Points, in no order, along strands that fork and pass close to each other.
Points whose rows are less than 50.4 apart are linked; no others are.
(391): [ 14  24  -2   0 -22   3   8 -10   7   5  -4  19   7 -17  17   3  24  -5
  -4  38]
(373): [-29   1 -25   9  10 -22  -5 -17  20  -1   9 -19  -9  26 -15   3  16 -29
   5  -1]
(423): [ 27 -15  20  12  -2  -5  12   9 -23   8 -17 -26   9 -34  -8 -25 -13  31
  19  -4]
(985): [ 10  13  10  20 -11 -22  17   7  -4  -6  12  -7  -3  -8   8   3  -9  13
   6 -13]
(814): [ 11  -2   4 -20  -5  48  19   3 -16   5 -36  19  26 -10   7  -5   8   7
   5  28]
(514): [ 25  12  11  37  -2 -33   6  15  -7 -23  18 -13   3 -10  19   4 -11   6
   2 -16]
(361): [ -7   3 -19  -2   6  27  27  -7   6 -10   6  -7  -1  18  -2  20  11  -8
  15  -4]
(201): [ -8  18  -1  12  -7 -33   0  -3  13  12  -7  -8  -1 -13  -7 -17   8  -4
  -2  -5]
(536): [-18  -2  16  -6  18  -6 -16   3  12  32  19   2 -29   4 -38 -16  -4  17
 -14   0]
(45): [ 16 -17  14  25  12 -34 -25   2  -7   7  -8 -47   7 -22 -12 -34 -10   2
   8  -8]
(1038): [ -4  28  -9  -7 -23  -6  11   1  18   6 -14  17   6  -5  13  -1  21 -14
  -6   9]
(222): [ 32 -40  18   5  13  13 -11  -8 -24   3  13 -36  -6 -20 -19  -1 -17  29
  24  14]
(277): [-12  16 -34   6   2  38  32  -2  21 -31  -4  -2  -2  47  -8  27  30 -21
  -1 -10]
(927): [  4  -4 -12  17   9 -17   6   0   1 -29  26 -18  -1  20  13  21 -12 -10
  12 -33]
(843): [ -2 -10  -2   5   3  17  33   3  -9 -11 -22 -26  16   1   0  -4  -3   1
  27 -25]
(815): [ -5   5  14  17  25 -16 -21   0  10  23  35  -6 -34  10 -37  -4  -7  17
 -16  -2]
(240): [ 25 -14  12   9   8   0  -8  -3 -25  -3  27  -9  -4  -8  12  13 -20  13
   7  11]
(772): [-17  15  15 -27 -14  -3   4  12   7  23  -2  42 -18  -1 -20  -5 -17  24
 -15 -24]
(531): [ 14  26   7   7 -34 -28  11  15  -2  -7 -26  30  19 -30  23 -13   3   2
  -9  11]
(465): [-14  18  11 -24 -18  11  25  18   4   5  -6  34  -8   3  -7   5 -11  17
   3 -23]
(711): [  1  -7  -4   0   7  26  30  -1  -7 -16  -1 -17   5   8   4  15   0   6
  25 -12]
(352): [  8 -22   2 -28   6  55   4  -2 -17  10 -30  11  22  -8   3  -2   3   1
   4  22]
(510): [-14  -5  19 -15  10   3 -30   0  -1  31  27  18 -25   4 -22  -2 -17  18
 -31   6]
(570): [  8   1  11 -10  -4  11  13  -4  -9  15  -6  -4  -1 -15  -5  -7  -4  18
   9  11]
(487): [ -4  16   4  16  -4 -26   7 -10  15  18  16 -16 -18  -8 -16  -9   9   6
   4   3]
(213): [ -4  14 -12  -5 -14  -1  18  11   6 -22  12  10  -9  18  10  29  -5   0
   6 -41]
(794): [-19  -3  -5  13  10 -11  18  -2  13  -5   7 -30  -8   9 -14   4  -4   0
  19 -32]
(804): [  8  21 -26  -3 -18   7  -3   3  11 -34  -4  24  11  20  30  29  13 -34
 -13 -15]
(306): [-12 -15  -6 -25   6  14 -29 -11  -1   6   8  19  -2  11   2   8   0 -12
  -9  23]
(1006): [-18   3  -2  -1   7  -4   8  -2   6   2  37   3 -31  24 -15  19  -8   5
   4 -33]
(184): [  9 -21 -19  24  18  -8  -3  -5  -8 -31  -2 -41  16   8  13   3  -1 -16
  27  -9]
(37): [ -3   9 -19  -7  -9  -8 -14   5   7 -25   2  24  10  20  26  22  -1 -27
 -11 -28]
(938): [  3   3 -15  21   4 -11  13 -14   8  -7  -3 -35   5  -1   3  -3  17 -18
  18  10]
(145): [ 14 -32  27  -5  14  -2 -40  10 -22  28  -6 -11  -7 -25 -28 -22 -32  34
 -19   7]
(833): [ 29  14  21   8 -13   1  18   4 -20   5  13  13  -8 -29  11   0  -4  30
   3  23]
(3): [ 31 -22  19   3   3  12   9  -4 -25   9  -4 -38   1 -34 -13 -12 -12  33
  33  10]
(587): [ -2 -32  15 -31   0  14 -35   8 -27  19 -16  23  11 -20  14  -9 -29  15
 -22  11]
(460): [-25   4   7 -31  -7   5 -13   6   4  19   8  35 -16   9  -6   5 -13   9
 -16 -17]
(249): [ 13  15 -33  12 -13  -1  -2  -7  11 -30   7  10   3  19  30  32  26 -32
 -10  15]
(97): [ -2  13 -27   5   5  35  32  -9   8 -26  10  -3  -4  32   0  37  22 -11
  11   5]
(910): [  8 -13   0   6   7   1  15   2 -12  -5 -24 -29  22 -15   4 -15  -4   1
  22 -16]
(454): [-13   7 -15 -16   0  42  16 -13  13   8   3  18  -8  18 -10  15  24 -10
  -1  30]
(1002): [ 22  -4  13  34   4 -47 -20  10  -6  -6  -4 -28  15 -19  11 -26  -7  -8
  -3  -9]
(1008): [-12  -4 -18  19  10 -12  22  -5  14  -3  -9 -38   2   7 -12  -8  13 -11
  26 -16]
(125): [ -3  20 -11 -11 -24  10  19   8  10 -10 -24  25  15   1  11   3  13  -8
  -3  -8]
(497): [ 23   4  -4  -4  -4  15 -16 -16  -7  -1  21  19   1  -5  30  22   9  -8
  -8  50]
(114): [ 13   6 -16   5  -5  10 -16  -8   6 -15 -15   9  25  -4  30   3  25 -33
 -15  37]
(776): [ -5 -24 -12   1  12  -8 -25   4  -1 -14 -23  -8  29   8  24  -6  -2 -28
  -8 -13]
(230): [  6   2  10 -15 -13  27  28   5 -14  13 -25  12  10 -18   4  -9   6  14
  13  21]
(800): [  5  10  10   6   4  -7  -8 -10   4  13  44   4 -30   3  -8  13   0  12
  -9  19]
(368): [-22  -6 -29   7  21  -3  -2 -14  18 -17 -10 -20   8  32 -11   0  22 -33
   2  -7]
(783): [ 27  -7  26  17   8 -11  -8   7 -20   5  23  -3 -12 -12   1   2 -21  30
  -7  -2]
(791): [-26  12 -33   9  15   9  14  -5  32 -26 -23 -16   7  40 -15  -2  33 -34
  -9  -2]
(811): [ 13   4  23   5   2  -3   8   4 -10  16   6  -1 -12 -17  -8 -12  -9  30
   2  11]
(710): [-11  10  -9 -13 -17 -18 -17  17  11 -19   7  30  -4  17  19  15 -15 -14
 -17 -42]
(732): [ -1  -5   4 -18  -7   2 -19   7  -8   3 -26  26  28 -13  25 -12  -3 -10
 -14  11]
(700): [ -7  35  -7   4 -29 -31  12   2  20   8 -12  14  -8 -14   3  -9  17  -5
  -8   5]
(720): [-41  -7   5 -25   4   5  10   4  10  24 -21   2  -5   1 -28 -22  -8   2
   6 -27]
(858): [  5 -23  -2  13  14 -12  -9  -4  -9 -15  -3 -33  12  -5   5  -7 -12  -9
  21 -10]
(121): [ 14   3   3 -10  -4  21  -2 -14 -11   9  21  15 -12  -7   4  16   7   3
   2  44]
(978): [-29  -7  18 -20   5 -11  -3  18   7  25 -17  10  -6  -3 -24 -25 -17  16
 -12 -34]
(329): [  0 -34  22 -24   7   6 -46   8 -23  24  -9   8   3 -20  -7 -18 -33  25
 -25  10]
(76): [ 12  13  15 -12 -23 -13   2   8 -11  -1 -24  36  20 -23  22 -15  -7   3
 -11  12]
(406): [-35  -8 -12 -25   7  33  -2  -2  17  13 -34  12   9  21 -18 -18  20 -22
 -11  -3]
(890): [ 28  -2  12  38   2 -46 -14   8 -11 -20  13 -15  11 -17  20  -4 -16  -4
  -5 -16]
(860): [ 15   7 -13  10   0  -5  -1 -10   1 -24  21   1   5   9  30  27  10 -18
   1  18]
(317): [ 16  18  11  20 -22 -25  23  13  -4  -9  -7   4  12 -21  19 -10   2   8
   3  -1]
(739): [  9   4   9  26  14 -21 -15  -6  10  11  46 -13 -34   6 -18   5  -1  10
  -8   9]
(262): [-13  15  -6 -15 -19  -3   2  17   5 -17  12  28 -13  19   3  20 -14   0
  -6 -51]
(983): [ -4  14   3 -20 -21  17  26  14  -5  -4 -21  33  14  -2  15   1  -3   9
   4 -14]
(251): [-29  -4 -20 -20  14  40  -9 -11  17  -3 -20  12   5  34 -15  -5  25 -26
 -13  15]
(518): [  3   6  28  16   3 -27  10  20  -2  21 -15  -7  -2 -20 -27 -36 -13  37
  -3 -23]
(272): [  3  -1  -7 -19   3  48   6 -17  -4   3  12  16  -7  10  -1  23  22   1
   3  43]
(255): [-27  -7  -5   2  15  -3   5  -4  10  -2  19 -11 -19  25 -21   9  -5  -2
  11 -28]
(756): [ -1 -31  -3  -5  16   2 -25  -1 -13  -9 -12 -16  21   2  15  -2 -16 -12
   4  -8]
(444): [-38  -1  -7 -23   3  13  13  -2  21  23 -35   4   8  10 -21 -20  14 -12
   2 -15]
(98): [-19  12  -9  13   5 -22   4 -14  23  10  19 -14 -28  14 -21  -3  15  -8
   4   2]
(264): [ 25  24  18  15 -21 -14  11  -4  -6  16   8  16  -7 -39   0 -11   5  28
  -5  44]
(523): [ -2  -1  -8   4   2   8  24   9  -4 -25  22   0  -6  20  11  30 -18  -2
  16 -40]
(964): [  9 -27  18  -3   6 -11 -43  -2 -13  25 -17 -22   0 -28 -26 -38 -14  16
  -7   6]
(883): [-22  10 -20 -22   0  25   2 -12  20   4  -7  20  -4  24  -6  12  27 -22
  -9  15]
(945): [  6 -10 -20  25  20 -14   6 -11  -3 -33  22 -34   3  24   6  22   0 -19
  19 -11]
(429): [-14   7  23  -4  -1 -18  12  24  -1  18 -17   6  -2 -10 -20 -24 -21  28
  -8 -35]
(153): [-23  10 -26   4   5  31  25   2  25 -29 -27  -4   3  41 -11   5  35 -27
  -9 -12]
(189): [-11 -22   9 -16  19   0 -39  -3  -6  13  30   6 -14  15  -8  13 -25   7
 -17   6]
(412): [-20 -11   3 -33   0  18 -20   1   3  13   1  31   2   7   5   8 -16  -4
 -19   0]
(200): [ 11   4  21  23  -5 -28  18  15  -6   8 -17 -18   5 -34  -9 -33  -5  26
  10 -14]
(177): [ -2  14   5   4  -7  -5   9   2   5   2  39  15 -31  15  -8  25  -6  14
  -2  -7]
(15): [-13 -18   0 -15  14  10 -34 -17  -4   7  32  11 -11  13   4  21 -11  -5
  -8  22]
(877): [  9 -27  13   4   9 -19 -29   4 -15  11 -17 -32   9 -23 -10 -31 -15   4
   2  -7]
(478): [ 20   1 -12  32   2 -18   1 -19   5 -10   9 -44   0  -7  -1  -2  18 -16
  23  27]
(150): [ 17  28   8   3 -33 -14  10  -6  -5  11  -7  25   4 -32  17 -10  15   8
 -10  48]
(715): [ -2   0  -5 -12  -5  -7 -23   3   6  -2 -26   7  25  -6  21 -13   5 -27
 -13   1]
(469): [ 18  10 -10  -2  -4  16 -18 -14  -4 -10   2  18  16   1  35  18  22 -26
 -12  44]
(968): [ 28 -31   8   1  14  21 -13  -6 -30  -5  21 -27  -3 -13   4  12 -15  21
  20  22]

A fork is a point with three links. Follow the links from the first point to the second and name the forks in between, in order.
(518) / (1038) -> (811)
(423) / (98) -> (811), (1038)
(460) / (368) -> (1038)
(277) / (756) -> (858)
(412) / (518) -> (1038), (811)
(756) / (391) -> (858), (1038)

Follow the links from the first point to the second, and from the first to the third. Name the last point that the two ways share.
(510) / (487) / (352) -> (1038)
(811) / (189) / (711) -> (1038)
(531) / (523) / (97) -> (858)
(249) / (791) / (776) -> (858)
(814) / (251) / (361) -> (811)
(978) / (814) / (772) -> (811)

Name the points in between on the shortest way along the links from the first point to the second, in order.
(811) / (711) -> (833), (264), (150), (391), (1038), (700), (201), (487), (98), (373), (368), (791), (153), (277), (97), (361)
(1002) / (927) -> (890), (514), (985), (317), (531), (76), (732), (715), (776), (756), (858), (184), (945)
(352) / (406) -> (814), (230), (570), (811), (783), (240), (968), (222), (3), (423), (200), (518), (429), (978), (720), (444)
(860) / (213) -> (249), (804), (37), (710), (262)
(536) / (833) -> (510), (189), (15), (306), (412), (460), (772), (465), (983), (125), (1038), (391), (150), (264)
